A landscape with many peaks, sampled at points; each row gives a point and its height.
A climber steps from a point to whichever of its 2 nearest points has the largest rise for the distance, and stops where none of them is higher. Distance is the straight distance between rows; heights are no part of it.
Q171: [ -4   1  -5  -7   0   6  17  -4   6 -16 -15   0 -10   6  -5   1 -18  -3
  15 -25   0  11   0  -4  -8 -10 -11   7  -9 -10   6   6  -5]  h=40.9
Q770: [  8 -14  15  11   3  -7  -2  21  -8  -6   3  -5   5   7  -1  -1 -13   0
  -5  14  11   3   0   5  -9   6  17  -5 -10   0  11   2  -8]  h=33.2
Q735: [  2 -10 -12   8  -5   7   0  -1  -2  -2   7 -19 -10   5  -2 -10  -8  14
   3  17  20  13  -7   5  -8   5  18  18  13  10   3 -13  -7]  h=58.2
Q820: [ -8  11 -10 -18   5  10  -4  -7   3   8  -8  -8 -10   3  -6   1   6  -6
   5  -7  30   3   5   2  13  -6  10  -1  -1 -14  -7  -3  -4]  h=21.7
Q607: [  0   7 -12   3  -8  -8   9   9   0 -23  10  -3  -5   7   6  13  -1  -4
  11   7  20  12  -7  17   2 -13   6   0  -1   5  -9   2  10]  h=45.7
Q10: [ -6   3  -7  -3  -8   5   1 -12 -13 -20  14  12  -4  -9   0  16   6 -10
 -11  -6 -34  11  -9 -15  -2  -5  -9 -17  -7  12  -7   6  15]  h=45.6
Q709: [ 11   3   9   2   8 -10  -9   2  11  12   7  10  -2  -3   7 -14  10   6
  -8  10 -15  -5  14  13  -2   6  -4   2 -21 -14  -4  11   6]  h=57.6
Q225: [  7  -5   9  -7   7   2 -14 -12   6  22   1  19  -2  -9  -1 -10   8  10
 -12  10 -19   3  18  -3  -4  10 -10   4 -20  -8  -4   6   3]  h=53.9
Q590: [-11  10 -12   3 -11   9   4 -21   1 -11  29  -1   0  -3   6  -5  20  -9
 -16  -6 -25   4  -6 -15  -2  -7 -14   4  11  10  -3   5  22]  h=37.9
Q355: [  3   2 -13   2 -14   4   5  -7  15  -5  13  -7   4  -3   9   4  11   8
  -3  11 -11   6  -7  -6 -18  -2   7  18  15  22  -2   2  10]  h=40.6
Q664: [ -1   2   8  -1 -11   4 -19  -7 -18   3  -5   9 -10 -10  -6   1   0 -11
 -16  -6 -36  -3  -4 -17   2  19  -8  -9   1  18   4   3  -6]  h=10.5
Q125: [  0 -12   8  -9  -1  -8   4 -10   1  11   0   8   4  -4  -3  14   3  -5
   2   1 -21  -3   5 -24  -9  -2   1  -6  -5  21 -12  17   5]  h=15.8
Q498: [  0  11  15   7  -1  -7  -9  12  -8  -7 -13   5  -5  -4  -5  -7 -11 -19
   0 -26  -6 -14 -13   4  19   5 -16 -18   8  -5  17   6 -19]  h=20.5
Q559: [  3  10 -13  -2 -13  -4   9  -5  -4  -3  17   4  -4  -5  13  13  12  12
 -13   9  -7  13  -3   3   6 -20   0 -10   6   9  -8   9  27]  h=43.5
Q72: [-12  -5  -2   0   0   9   8   8   4   5  -9  -9  20  -6   1   9   7   3
   2   5  14 -19   0   0   7  -1  10   6  34  13   6 -20  -7]  h=21.5
Q374: [ -5  12   2  19  -5  -5  -8   4 -11  -5  15   4   1   1   1  -4   1  -9
  12 -11   4 -13  -1   3  16   0  -6   9  16  -2   0 -18 -13]  h=41.5
Q136: [ -4  10  -1   6  24  12  -4  -1   9  -4   6  -1  -6  -8  12  -2   1   7
  -3 -12   0  -4   1   4   8 -12  -5  -4  -8 -32   3   9  -6]  h=66.5
Q648: [ -7  -7  14  18  13  -1  -9  -6 -19   9   8 -11  -1 -10  10  -9   9  -8
 -16  -7  -7 -18  -2 -11  13  11   2  -9   6  -5  -1  -2  -8]  h=18.6
Q943: [-10   9   1  -8  -5   8   4  11  -5  -6 -23 -11   6  -3   7  14  -5   5
 -13  -9   5  -6 -14   3   1  -3  -7 -21  20  -5  10   2   2]  h=55.6
Q456: [-11  19   0  -1   8  18   9  13  13   2  -9 -11  10  15 -15   0 -15  -1
  20 -10  19 -15   0  10   3   1   0  11  21  -4  10 -16 -14]  h=24.1
Q857: [ -4  -1  12   8  18  -5   5   3   8  13  13  -8  22 -10  16  12  16  -1
  -8   0  -8 -14   5 -15   0  -9   7  -1  12  14  -5   7   4]  h=17.1
Q145: [-11  -3  -4  -1 -12   5  -7  -4 -21   2  -4  -6   0 -12   2  12   6  -9
 -15  -8  -9   0 -10 -23   3   9   5  -7  22  20   4 -17  -6]  h=22.9
Q703: [ 12 -10  11  -2  21  -1  -6  22   9  12   4  -2   8  15 -13 -10  -9  -4
   8  11  29   8   4  16  -7   1   8  -2 -25 -15   4   2 -11]  h=36.9
Q784: [  7   2  12  17  -1 -14  -2   3 -17   1   4  -5  -1  -3  11  -4   4   7
 -16   8 -19  -7  -1   3   1   5   2  -8   0   2  -3   6   8]  h=8.2
Q716: [  6 -21  15  -9  -1 -12   5 -18   4  12   0  14   3   1 -11   0  -2  -1
   3   7 -26  -1  11 -15 -12   5  -8  -3 -19  13 -13  17   9]  h=15.2
Q278: [ -2 -28   3 -12  -7  -6   8  -3  -7   9 -20   3   4  -3 -17  -2 -15  -1
  12  -5  12   0  -2 -18  -4   1  10   2   8   8   7 -13 -12]  h=21.1
Q71: [  7   4  -6   1   2  19  -4  -6   8  10   2  -8 -12  12  -3 -31  -6  16
  -4   2   5  11  13   9  -9   9  -4  20 -11 -15   9  -5  -3]  h=32.5
Q476: [ -8  14  -6  15  -2   1  -2   8  -6 -12  23 -10   3  -1  12   1   8  -4
  -3  -8   4  -9 -10   6  15  -6  -2  -3  23   2  -1 -14  -1]  h=40.0
Q393: [  6  -5   1  10  -8 -11  -8  -3 -16  -3   8   1  -6   3  -1  -7   3  -4
   0  11  -2   3   3  -3   0  17  12   7  -6   9  -1 -12  -5]  h=50.1
Q593: [  3  -2   3  15  -6  -6   8 -24 -21  11   9  -4   5 -10   6  -1   5  14
  -9  10 -26   2   3 -20  -2  -7  -7   5  14  17 -12   1  14]  h=25.3
Q773: [  1  -7   5  -9  -7   4 -14  -7 -16   5  -4   6  -3  -4 -14   9  -3  -2
 -16  11 -35   3   4 -20  -6  18   9 -10  -7  26  -4   7  -4]  h=11.0
Q603: [ -9   1  -1   4  10   3   2  12  -1 -27  10   2  -1 -12   7  17  -1 -18
  -1 -28 -13   6 -14  -7   6  -7  -4 -13  -5   1   9  -7 -12]  h=41.1
Q897: [ -1  15   7  -3  -9  -4 -11   9  -4  -3 -13   6  -8   0   2  -2  -2 -11
  -3 -18 -10  -9  -5   3   8   4 -11 -12   2  -3  10  10  -4]  h=21.2
Q214: [  4   8 -17   7  -4   9 -10  -5 -10  -9  11 -13 -19   1   2  -6   1   9
  -1  11  14  18  -5   8   7   8  19  16   3   7   0 -17  -8]  h=55.1
Q388: [ -7   2  -6   5   6  16   7   2  -2 -23  -4 -20 -13   3  10  -3  -8   1
  -7 -14  -2   9 -10   5 -12   1  -7  -2  -3 -10   5   2   0]  h=40.8
Q280: [  2 -31 -10  -6  19   8   0  -6   9  14   4  -9  -5  10  -9 -24  -2   0
   8   9  24  12   4   0 -15   3   5  14 -16  -8  -6 -12  -5]  h=37.8
Q714: [ -4   9 -14   3  -9  12   0 -27   8 -12  20  -7  -5  -1   7 -13  20  -9
 -15   3 -25   3  -5  -5  -4   9  -3   9   0  14 -11   6  21]  h=39.4
Q23: [ -4  -2 -16  -9 -10  -3   5 -12  10 -11  10   9   2  -1  -4   7   8 -10
  19 -10   0   9   0 -11  -7 -10  -4  16  -1   4  -9 -11   3]  h=47.0
Q490: [ -9  -4  -1   4  -6   4   8 -28 -19   1   6  -4   2  -6  -2   3   5  -4
 -11  -1 -34   1  -2 -27  -6  -4  -9  -4  10  19 -14   6  17]  h=24.4
Q578: [  4  22   4  10   2 -18  -5  16  -6  -4   7   8   3   4  -2   2   5  -9
  14  -2   7 -15  -7  20  25 -12  -1 -13  -2 -16  -8   0   0]  h=6.0
Q856: [  9   9 -10   0  -8  -7   6  -7  10   6  18   3   3  -6  16   7  16  17
  -5  10   1   4   0  10   6 -18  -5   0   6   1 -10   9  18]  h=45.2
Q274: [  0  -1  -4 -10  -1   9  -9 -24   0  13  -5  15 -10 -13  -4  -3   4  16
 -13  14 -19   9  16  -2   1   8  -8  -1 -16  -5 -15   3  13]  h=50.9
Q509: [ -8   5  -7  -8 -13  10  -2 -20  -7 -24   3  18  -8  -5  -9   8   1 -18
  -6  -9 -37  10  -7  -8   2   5 -16 -16 -17  13  -9  11  17]  h=48.0
Q464: [  3  -3  -1  -2  -3  -4   2 -15  17   5   6   9  -1   5   1 -14   5  -1
  12  -6  -4  -2   7   1 -11  -1 -24  22  -4 -13  -8   3   4]  h=35.7
Q868: [  6  15   0  18  -8 -14  -5   7 -24 -10  11   4  -7  -9  15   0   9   4
 -16   1 -23   1  -8  12  12  -5  -5 -15   0   1  -7   2  15]  h=8.6
Q29: [  5   1 -10  11  -5  -3  -9 -11  -8  -2  18  -4 -12   2   0 -10   9  -3
   7   7   5   7   2   2   6  11   8  16  -1   4  -8 -18  -5]  h=52.4
Q273: [  1   3  -1   2  -8  17  -5  -4  -2   4  -6 -13 -13  11   1 -31  -8  11
 -14   3  -3   1   8   6  -7  17  -3  11  -4 -11  12  -1   0]  h=31.5
Q681: [ -3  -6  14  15  20  -2  -4  -7  -8  18   8  -5  10 -13  11   2  11   2
 -13  -4  -8 -16   5 -18   8   1   2  -7   9  -4   0   4  -5]  h=17.9
Q408: [ -9  -4  -8  -2 -15   1   4 -12 -21  -2  -1  -4   0  -7  -1  14   5  -5
 -10  -1 -19   4  -9 -25  -4  -2   3  -7  18  26  -7  -7  11]  h=23.5
Q491: [ -9  22  -3  -7   0   8 -14   3  -1  -4   1   3 -11  -1   2  -1   5 -16
  -3 -21   2  -5   0   1  14  -1  -7  -4   0 -12   5   2  -5]  h=21.9
Q565: [  4  -1   7   2   9   1  -5  19   8  -3   1  -9  -3  11  -3  -4  -7  -1
   2   7  17   5   3  12 -10   5  15   4 -12  -7   8   5  -9]  h=34.7
Q260: [ -2 -17  -7  -2  -2  -5  13 -13   9 -13   3   3   1  -1  -3   2  -1  -6
  16  -7  -5   5  -1 -12 -18  -3  -1  14  -6   3  -8  -3   3]  h=45.0
Q511: [  2 -14  -7   9   3   9   7   8   2   6   0 -17   2   5  -6  -9 -14  22
   5  19  29   7  -5  10  -6  -4  15  13  18   1   6 -15  -9]  h=55.5
Q508: [ -6  -7  13   0  18   5  -4  -7   9  -7  -4   7 -15  -9   3 -13  -4 -17
  -5 -21 -15  -5   4  -1  10  12  -8 -14 -25  -9   2  19  -6]  h=44.8
Q555: [ 11 -19  -7  -3   2  -4   2 -10   8  14   3  -4  -5  -6   2  -1   1  23
  -6  31  13  21  -3  11 -14  -6   8  10  -3   3  -8  10   9]  h=29.0
Q138: [ -1  -2  -6 -18 -13   1  -2   0   4  19 -25  10   9  -4 -13  -1  -6  10
  10  -4  10   0   7  -6  -4  -7  -5  16  17   0  10 -19 -10]  h=19.5
Q17: [  3   4 -14  -9   3   9   0 -17   0   2  -6  10 -14 -11   1   2  -3  16
  -1  -3  -1  19   9  -1   1 -13  -9   8 -11 -20  -5  -3   3]  h=49.0
Q693: [ -4  -2   8  -2   2  10   8  16   8   7 -16  -9  12  18 -18 -10 -21   0
  15  -8  20 -11   2   1  -3   4   2   7  11  -4  19 -11 -18]  h=24.9
Q242: [ 14 -16  11  11 -15  -2   0  -1  -5  18  11  -6   7  12  -2 -29  -4  13
  -8  18  -1  -2   9   2  -8  12  -2   8  -4  -6   7  -4   3]  h=12.4
Q955: [-12  25 -10  -2   8  18   2   7  17  -2   7 -10   2  11  -4   2  -2  -4
  16 -15  20 -10   0   9   9 -11  -2   7  18 -13   1  -8  -6]  h=23.4
Q153: [  3   5  13  -6   0 -17   6   5  10  10  -3   2   8   3   9  11  11  -6
  -2   2   0 -15   2   3  -1  -8  -1 -14  -3   3  -8  27  15]  h=7.5
Q632: [  2 -24   6   1  -7   6  -1  13  -9   3  -7  -9   1   4  -9  -5 -17   6
  -7  19  17  13   3  -3 -17   7  20   2  -1   4  14  -1  -5]  h=31.7
Q902: [  1  12  -8   2  -2  -5  14  14   5 -22   1   1   3   2  10  19  -6   8
   6   0   8   8  -4  16   2 -21  -3  -7   0  -7   0   4  10]  h=43.9
Q495: [ -4  15 -10   3   2  18  -2  12   4  -2  -7   6  11 -11   3  14  -2  13
   3  -3   5   1   6   5   9  -9   1  15  21   0  16 -24 -14]  h=18.0
Q215: [  3 -16  12   4  -7  -4  -1   2 -12   7  -2 -13  -4   2   1  -6  -5   6
 -21  28  -3   3   3   1 -15  14  13  -6  -1  15  -2  14  14]  h=11.9
Q192: [  5  15   0   9   0  -6   6  25  11  -2   1  -2  19   5  -2  14   3   5
  15  23  23 -15  -6  31  11  -7   8  -1  20   9  -2  -7   3]  h=45.1
Q988: [  8  -4 -11   9  -4   4  10  -9  20   0  14  -6   9  -9  13   4   6  26
  -2  12 -13   8  -6  -3 -15 -10   1  21  14  12   2   2   5]  h=41.8
Q411: [ -6 -19   3   7  24   3   3  -1  13  -1   9  -9   0   4   7  -5   3  -6
   9  -3  14  -9   1  -7  -8   4   9   0 -10  -9  -5   4 -12]  h=42.8
Q886: [ -5  -2  12  -5  -2   3   6   9  11   9 -21   4  19   5 -13  -3 -11  -5
  14  -9   9 -20   1  -5   8   4  -5   2  17  -2  21  -7 -20]  h=25.8
Q431: [  7 -13   0   1  15  -2   1  -7  -7  16  -6   2   1   0  -2  -7  -6  17
   1   9  16   3   3  -1   3  -4  -1  -2  -7 -23   0  -9  -9]  h=44.3
Q293: [  4  19   2  -1  -4  -5  -2  15  13   9  -5 -11  12   8   1   4   8   6
   2  16  21 -20  -5  16   8  -2   6  -4  19  -4   0   6   6]  h=43.4
Q180: [ -3   9   5  -5  -9  -2  -1  -7  15  -8  -1  12  -8   8   2  -8   0 -15
  14 -19  -6  -7   3   2  -3  -2 -21  10 -10  -9   0  15   2]  h=37.3
Q480: [  9   2  -3   2 -10  -8  -6 -13 -13  19   4  18   5 -12  -1  10   7  18
  -5  13 -24   8   9 -15  -5  -5  -7   8   7  14 -10  -3   8]  h=26.2
Q216: [  8   7  -3   5  -5  -7  10   0  15   6  10   4  16  -6  15  10  12  17
  -1   5  -7  -4   4   3  -5 -15 -10   9  14   7  -4   7  12]  h=43.6
Q336: [ -1  12  -3   5 -12 -12  -8   2  -8  -1   8  16   0   1  -2   4   6 -11
  16  -9   4  -4   2   1  12  -2  -6   7   4   1  -1 -12  -6]  h=42.9
Q862: [ -3  -7   3   5   9   6  11   6   2 -24  -8  -4  -8   5   5   2 -20   1
   4 -20 -10   9  -7  -2 -14  -1  -8  -1 -13  -8  13   6  -9]  h=43.0
Q181: [  5  20   0  11  -7   1 -15  12 -23 -10  -8   1 -18  -2   4  -9  -6   5
 -15  -4 -13   7  -4  14   9   5  -3  -4  -6  -9   9  -8  -4]  h=9.3
Q946: [  1   0  -3   0 -12   3  -2  -7   1  -7   1   0  -3   1   5   0   4   0
  -6   4 -21   0  -2 -10 -19   9   0   9   1  12   1   6   6]  h=42.5
Q889: [ -9   8   2 -11  -6   1  -9 -10  -8  15  -5  -3  -8  -1   6  -3  16 -11
 -13  -2   9 -13   4  -5  18   7   4 -13   5  -3  -7   6   7]  h=20.1
Q330: [  0  -9  15  -9   9  -3  -5  -6  14  19 -10   6   1   5  -8 -17  -1 -12
   5 -12   7 -17   6  -8   4  10  -8  -5  -7 -14   9  13 -15]  h=27.8
Q282: [  0  12   4  -3  19   7 -11  14  12   1  -8   5   1 -12   8   8  -1   9
 -11  -8  -8  -2   2   0   0  -6   4  -6  -6 -19  14   7 -14]  h=61.1
Q418: [ -3  -9  12 -12  -2  -5   4  -5  16  15 -16   9  10   2 -12  -9  -8  -9
  14 -16   7 -18   3 -13   3   2 -12   2  10  -6  13   7 -17]  h=26.6
Q778: [ -4  11  -5   8   3  11   8  23   7 -21  -2   4  13  -3   5  16  -5   1
   9  -7  -2  -4   2  13   4  -5   2  13  15  12  16 -23 -15]  h=17.6
Q493: [  3  15   6   8  12  -3 -11   4   8   3  10   3  -3  -7  12 -10  10   5
  -9  -1 -10 -12   3  15   9  -6  -6   1  -6 -24  -3  10   1]  h=61.5
Q549: [  3  -1   3  -2  -6  -5  -2  -8  -8  -5   2  -1  -6  -1  -1   7   8  -5
 -12  20 -17   7   3   3  -7  11  10  -6 -15  26 -20  18  25]  h=45.8
Q365: [-13  -8   4  -2   0  10   3 -30  -5 -12  -5   9  -8  -9 -12  -3  -5 -13
  -9  -7 -36   1  -2 -11   5  19 -13 -19 -19  16 -17  13  15]  h=51.1
Q281: [-10 -14   7   8  11  -5  13   9   1  -6  -2  -5  14   0  -1  13  -4  -9
  15  -7  17 -16  -7  -4  10   0  10  -5  11   3   1  -9 -14]  h=47.6
Q21: [ -8  -5   7  10  18   1   8   7   9  -5   5  -9   7   9  -1  -1  -7  -6
  19  -8  18 -15  -6   3   3  -1   3  -3   2 -12  -2  -3 -14]  h=45.3
Q266: [  3 -15  14  -2  -5   1  -6  -1 -20  10  -6  -7  -1  -1  -8   1  -7   6
 -23  20 -25   1   4 -15 -12  18  10 -12  -5  23  -2   9   4]  h=11.4
Q165: [  4  19  -9  11 -18  -4  -8  -2 -24 -10   4   5 -16  -3   9  -5   6   4
  -7   3  -5   6  -2  14  17   2  -3  -5   2  -1  -2  -7  11]  h=8.9
Q617: [-11  -1  -7  -7  -2   7   5  -2  -4 -24   7   2  -5 -10   4  18  -1 -14
  -7 -19 -16  12 -14 -14  -2  -6  -8 -17  -3   4   3   1   2]  h=43.2
Q441: [  5  16  -2  -2   6 -14  -1   4   4   2   7   1   0  11  -3   3   5  -6
  20   4  25  -3  -1  23  17  -9  -4  -7  -5 -19 -17  -2   5]  h=5.7
Q459: [-10  33  -6  -5   9  11 -11   5   8   2  12   0  -2   5  -4   3   7 -10
   8 -15  17  -8   2   8  21 -12  -4  -1   6 -22   0  -4  -6]  h=22.7
Q760: [  4  26  -7   1   9   1   0  21   3 -12  -3   1   3   1   2  15  -5   7
   6  -4  11   4  -2  18  11 -18   4  -4   1 -14   6  -2  -4]  h=42.3
Q13: [  3 -24   2 -21   1  -2   4   1   7  26 -22   5  15   4 -23 -11 -13   4
  13  -5  18   0   2 -10  -5  -5  -3   7   8  -7  10 -16 -15]  h=20.3
Q316: [ 11  -3  -7  -1   8   2   2  -7  17  13   6   1  -1  14  -1 -25  -5  15
   9   3   5  10   7  13 -14  -3 -21  22  -9 -20  -1  -4  -1]  h=34.1
Q905: [ -3   4   8  -6  -6  -2  11  23   2  -7 -28   5  20   2  -5  18  -5  -6
   9  -1   9 -19  -8   9  12  -1  -2 -14  17  12  16   2  -4]  h=50.8
Q876: [  3  -3 -11 -12  -2  10  -1 -22   5   2  -7   6 -15  -7  -1  -7   1  13
  -4  12  -6  17  11   3  -5   5  -2   8 -17  -5 -12   1  14]  h=51.7
Q44: [ 15 -28   8   4 -11  -2   3  -6  -5  14  10   0   8   8  -9 -21  -5   5
  -8  23  -8  10   9  -5 -19  15   5   6 -17   5   0   0  10]  h=13.1
Q924: [ 16 -14  -3   6  -2 -14   4  -6  -2   6   8   2   3  -4   1   4   2  15
  -2  27  -3  15   0   0 -14   0   9  11  -4  14  -9   0   7]  h=28.0
Q601: [ -8 -12   7  -1  -4 -10  10   6  -9  -9 -11  -6   4  -1   1  16  -6 -17
   3 -12  11  -7 -13  -7   7   2   6 -18  12  16   3   3  -6]  h=50.2
Q740: [  0  17  -2 -11   4   9  -5  24  16  -2 -14   2   5   5  -5  13  -6   0
   5 -10  13   4   5   5  -5  -3  10  11   1   3  17  -2 -16]  h=53.1
Q682: [ 11 -12   6 -10  21  -6  -4   3   2  23 -12   3   8   0  -9   3  -4  10
   0  15  22   1   2   1   5  -3   5 -14 -12 -25   2   3  -9]  h=41.9
Q184: [-11 -12   0  -1  -5   2   0  -1 -10   8  -9 -12   6  -7  -1   4   3  -2
  -5  -2   8 -10  -4 -18   2   7  13   1  26  13   3 -15  -9]  h=22.2
Q258: [  0  10 -12   3 -17  -5  -3 -10  -1 -11  17  23   0  -3   0   6  12 -10
  12  -7 -11   7   1 -10   1  -8 -12  15   0   6  -3  -7   6]  h=44.9
Q579: [ -4   6   2  -2  -5   5   4   6   5  -2 -13 -23  -5  17   2 -14  -9   3
  -3   5  18 -11  -5  13  -7   8   0  -4  10 -12   3  11   5]  h=50.5
Q360: [ -3   8   9  10   7 -20   2  22  -7 -15  15   2   8  -2   7  13   8 -20
   4 -13   0 -13 -12  10  22 -12   5 -21   0  -3  -5   2  -1]  h=6.4
Q36: [  5  -8  17  -4   5   1  -9   6   6  18   1   0   2  10  -5 -23  -1  -7
  -3   0   4 -11  12  -1  -1  16   2  -2 -15 -13  12   6 -12]  h=29.1
Q245: [ -3  10 -15   1  -5  15  -1  -4  -1   0  -3   6   0 -14   3   5  -3  18
   1  -7   2   9   4  -7   3 -13  -5  19  20  -5  11 -20  -8]  h=18.4
Q547: [ -4  -3   4  -4   1  -7   6  -2   4  11   7   1  16  -8   7  19  12  -2
  -3   1 -13  -4   6 -21  -5 -10   6   0  10  24  -8   5   8]  h=16.4
Q51: [ 12 -26   2 -10  -2   2  -4 -11   2  14   2   8   2   4 -16 -19  -1   0
  -3  20  -2  17  10  -5 -16  17   4   9 -25   3  -5  -7   4]  h=13.6
Q19: [ -7   4   7  -3   1  -2   7  11  -8  -2 -24  -8  10  -2  -1  15  -7  -5
  -1  -9  11 -14 -14   0  16  -1  -1 -23  19  -3  11   0  -5]  h=53.2
Q771: [  9 -28   0   1   6   1   0   3  -4  10  -1  -4  -1  -3  -6  -4 -11  15
  -7  30  22  21   4   5 -15  -3  15   2  -7  -3   2   3   2]  h=30.3
Q32: [ -1   1   8   2  10 -17   2  16  11 -14  11   9   9  -2   8  15   8 -20
  11 -13  -2 -11  -5   4   6  -8   6 -10 -11   2  -4   8  -3]  h=6.7
Q975: [  4   6  16   3  -2 -15  -1   5  -9   8  -4  -2   1   0  11   1   9  -2
 -16   5 -14 -13   1   5   1   2   1 -16  -4   8  -8  20  15]  h=7.9
Q577: [  7  16   5  -5  -7  -4  -2  22  22   7 -11  -2  19  10   1   3   4   7
   2  15  13 -15   2  16  -8   0   2   5  13   1  11   7   3]  h=42.2
Q473: [ -3   3   8  10  -6 -11   4  -4   4 -19  12   6  -7  10   5  -9   0 -19
  17 -16  -8 -12  -1   7   3   2 -17   3 -10  -7  -6  10   4]  h=36.0
Q698: [ 11  -3 -16   5   9  -5  -5 -14   5   7  19   2  -6  -2   3  -6   9   8
  11   7  11  15   1   7   4  -3  -4  17  -4  -7 -13 -17  -5]  h=49.7
Q815: [  9 -32  10  -9  10  -1   2 -10   6  10   2  14   0   0 -10  -7  -6  -2
   2   7  -9   9  10 -12 -12  10   2  -5 -32   2  -4   8  -2]  h=14.4
Q31: [ 18   4 -11   2   1 -12  -2  -6   9   6  16   6  -3  -4  12   2  11  19
   2  15   4  13  -1  18   4 -11  -5   8  -6  -4 -12   1   8]  h=47.1
Q875: [  1  17  -5   7  -7 -11   3  25  -4  -7   7   7  18   4   3  16  13  -2
  12  10  17 -12  -6  19  21 -12   7  -9  18  15  -1  -9   8]  h=46.7
Q939: [ -4  -3   0   0  19   4  -4  18  -2 -24   2  -3  -7 -11   7  21  -5 -15
  -1 -16   0  12 -12  -1   1  -3  14 -13 -14   2   5  -1 -14]  h=39.1
Q539: [  7  -4   2   8  -2 -11  -3   3  -8 -19   6   7  -7   3  -3   3  -6 -10
   9  -1  -9  12  -2  -3  -4   9   9   6 -19   7   5  -8 -10]  h=47.7
Q618: [  0 -18   7   3  -6   4   5 -14  -2   4  -3 -12  -4   5  -1 -21  -1   7
 -17  22 -11   0   5  -2 -16  19   6   2  -8  10  -5  10  18]  h=12.3
Q748: [ -1   7   2  -2  -8   7 -18   3 -17  -8 -10   6 -12 -11  -4   5  -8 -10
 -12 -15 -28   8  -9 -13   0  16  -4  -9   0  11  15  -6 -17]  h=10.1
Q284: [ -8  11  -7  -8   4   5  -6  -6  -2   2   5 -10 -13   1   6  -1  14  -8
  -9   3  24  -3   3  10  22   0  11 -13  -1 -10 -12   2   8]  h=20.9
Q860: [ 17  -6   3   5 -10 -22  -1  -9 -16  13   5  17   4  -1  -4   5   4  10
  -1  20 -21   9   8  -6  -7   2  -4   4 -10  17 -14   1  13]  h=27.1
Q724: [  5   8  -4  -5  -9  -3   0  -4  -9   2   4   0  -6  -7   9  15   8  13
 -18  19 -18   9   1   0  -3  -7   3 -12  -1  17 -15  19  24]  h=43.8
Q599: [ -2   5  -5 -19  -9  -2  10  -5  14  -4 -15   6  -6  10  -5   1  -5  -8
  18 -16   9   2   3   2  -5 -11 -13   4  -5  -8  -2  11   4]  h=39.0
Q22: [-13 -20  -2  -3  -8  -1   8  -6 -10   1 -14  -5   4  -5  -9  -2  -7  -1
   9 -12   7  -9  -3 -19   0   0   8   8  23   8   5 -19 -10]  h=21.6
Q272: [ -5   8  -8 -14  -4   5  -3  12  10 -12  -6   4  -4   1   1  17   0 -11
   8 -10   9   9   0  -3  -6  -4   9   7  -2   9   5  -1  -6]  h=50.3
Q529: [  0   6   2   2 -13 -10   6  22  -9 -10 -12   9  16  -3   7  23   2  -1
   3   3   4  -9  -6   8   7  -7   4 -12  15  18   6  -2   7]  h=48.7
Q347: [ -1 -25  -4   2  20   6   2 -15  10   9   8  -2  -4   5  -1 -20   4   0
  12  -2  13   1   7  -6 -11   3  -3  13 -16 -14 -10  -7  -7]  h=40.1
Q759: [  1  -1  -3  -2   6  14   5   2   3   7 -11 -22 -11  18  -8 -20 -15  13
  -2  11  30   2   2  13  -6   2   6   3  -1 -18   5   4  -2]  h=49.6
Q364: [  1  17   1   8  -8   0 -22  14 -23 -13  -3   7 -15 -15   3   0   1 -10
 -18 -15 -29   7 -12   5   6   7  -6 -12  -6   1   7  -9  -7]  h=9.7
Q341: [ -2   4 -14 -18  12   7   3  -4  10   9  -9  -1  -7   5 -15   4  -4  -2
  16 -15  27  13   7   2  -1 -13   0  16  -4  -9  -6  -9 -10]  h=20.8
Q891: [  3  -6  -3   6  10  16   9  11   3   9  -3 -21   2  17 -14 -16 -22  20
   8  11  31   4  -1  12  -8  -4   9   7   8 -13   8 -10  -8]  h=52.6
Q633: [ -9   4   5   8  -1  -3  -4  -8 -19  12   3 -20   0  -1   9  -4  13  -6
 -14  -3   8 -19  -4  -5  16   5   2 -12  22  -2  -5  -2   3]  h=19.3
Q864: [  7  12  -2  -4   6 -12  -1   1   4   2  -1   7  -6  14  -7  -3  -2  -8
  20  -7  15   3   6  20   7  -3  -9   4 -18 -17  -9  -1  -4]  h=5.3
Q186: [ -1 -11 -10  -3   9   3   9 -15  -7   5 -11   3  -8  -4  -4  -5 -10  18
   8  -4  11  12   3  -2  -1 -14  -6   7  -3 -23  -5 -10  -1]  h=46.6
Q929: [  5  -3   2  11   4  -7   7  12  -3 -19  -1   8   1  -2   3  11 -15   5
   8  -7  -7   9  -1   1  -4  -6   1   2 -11  -2  10  -6 -10]  h=45.4
Q501: [ -5   5 -14  -6  -8  13  -2 -18  10 -18   7  -3 -10   0   3  -6  10 -10
  -8   6 -15   8  -2  -2 -14  13   4   9  -8  11  -8   7  16]  h=40.7
Q378: [  0  10 -10  -6 -13  -7   0  16   0 -21   1   7  -4   4  -1  22  -1 -11
  15   1  20  16  -3   7  -2  -8  12   5  -3  16   0  -4   2]  h=47.9
Q240: [ -1   6   6  -1  20  11 -10  24   5  -2  -9  -2   3  -4  -2   6  -8   4
  -4 -11   4   0   0  -2   1   1  13  -2  -5  -8  23  -4 -24]  h=56.9
Q344: [ 11 -10   5 -10  26  -7   0   7  17  14  -4   3   8  11  -6  -3  -3   0
  11   6  21   2   3  11  -3  -3  -4  -4 -24 -25  -1   8  -8]  h=39.3
Q176: [  2   3  15   1   2  13 -10  11   4  11  -2 -10  -1  13  -2 -30  -6   2
 -12  -2  -1 -11   7   5  -6  15  -1  -2  -8 -17  18   6  -8]  h=30.2
Q211: [-8  0 -6  6 -3  2  6 -7 -4 -9 12 -8 -2 -3 11  2  5 -2 -2 -9 -1 -3 -4 -8
  4 -5 -4  0 11 -3 -4 -3  6]  h=38.4
Q927: [-11 -12  11  -5   4   2   1 -25   3  -3  -7  11 -13  -8  -3 -13  -3 -13
  -4 -14 -16  -4   6  -6  13  17 -11 -13 -20   1  -9  16   9]  h=47.8
Q977: [ -8   4   2  -3 -12   1   7   7  -1  -2 -17 -20   2   6  10  -1  -2   5
 -12   0   6 -12 -12   5 -10   3  -7  -9  23  -1   6   8   9]  h=53.0
Q827: [ -6 -13   2  -3  -3  -2   6 -24  -6 -10  -3   2  -5  -1  -9  -2   2 -14
  -4   7 -20   2   1  -8  -3  17   5  -8 -19  22 -20  11  19]  h=48.2
Q516: [  1  -3  13  -2   7 -19  10   2  15   1   3   3  11   6   6   9   8 -15
  10  -9   5 -17   0   0   3  -5  -2 -10  -5  -3  -8  20   3]  h=7.1
Q585: [ -1  10 -15 -14 -20   4  -3  -2  -6   6 -19  17  -1  -6  -4  10  -3  12
   5  -6  -1  10   6  -8  -1 -10  -5  11  13   1   8 -15  -1]  h=18.9

Where does a climber stop that starts at each point below?
Q897: Q862
Q360: Q820
Q902: Q136
Q498: Q862
Q280: Q943
Q245: Q876
Q555: Q876
Q145: Q876
Q418: Q862
Q577: Q943
Q293: Q943

Call two points neighbours if one is among the 2 nearest of the other. Go from one point of each pair to the other, from neighbour to neighbour, staying as high as possible. Name the lowest point that can't be avoided.
Q946 and Q365: Q355
Q943 and Q735: Q759
Q856 and Q365: Q559
Q136 and Q876: Q274
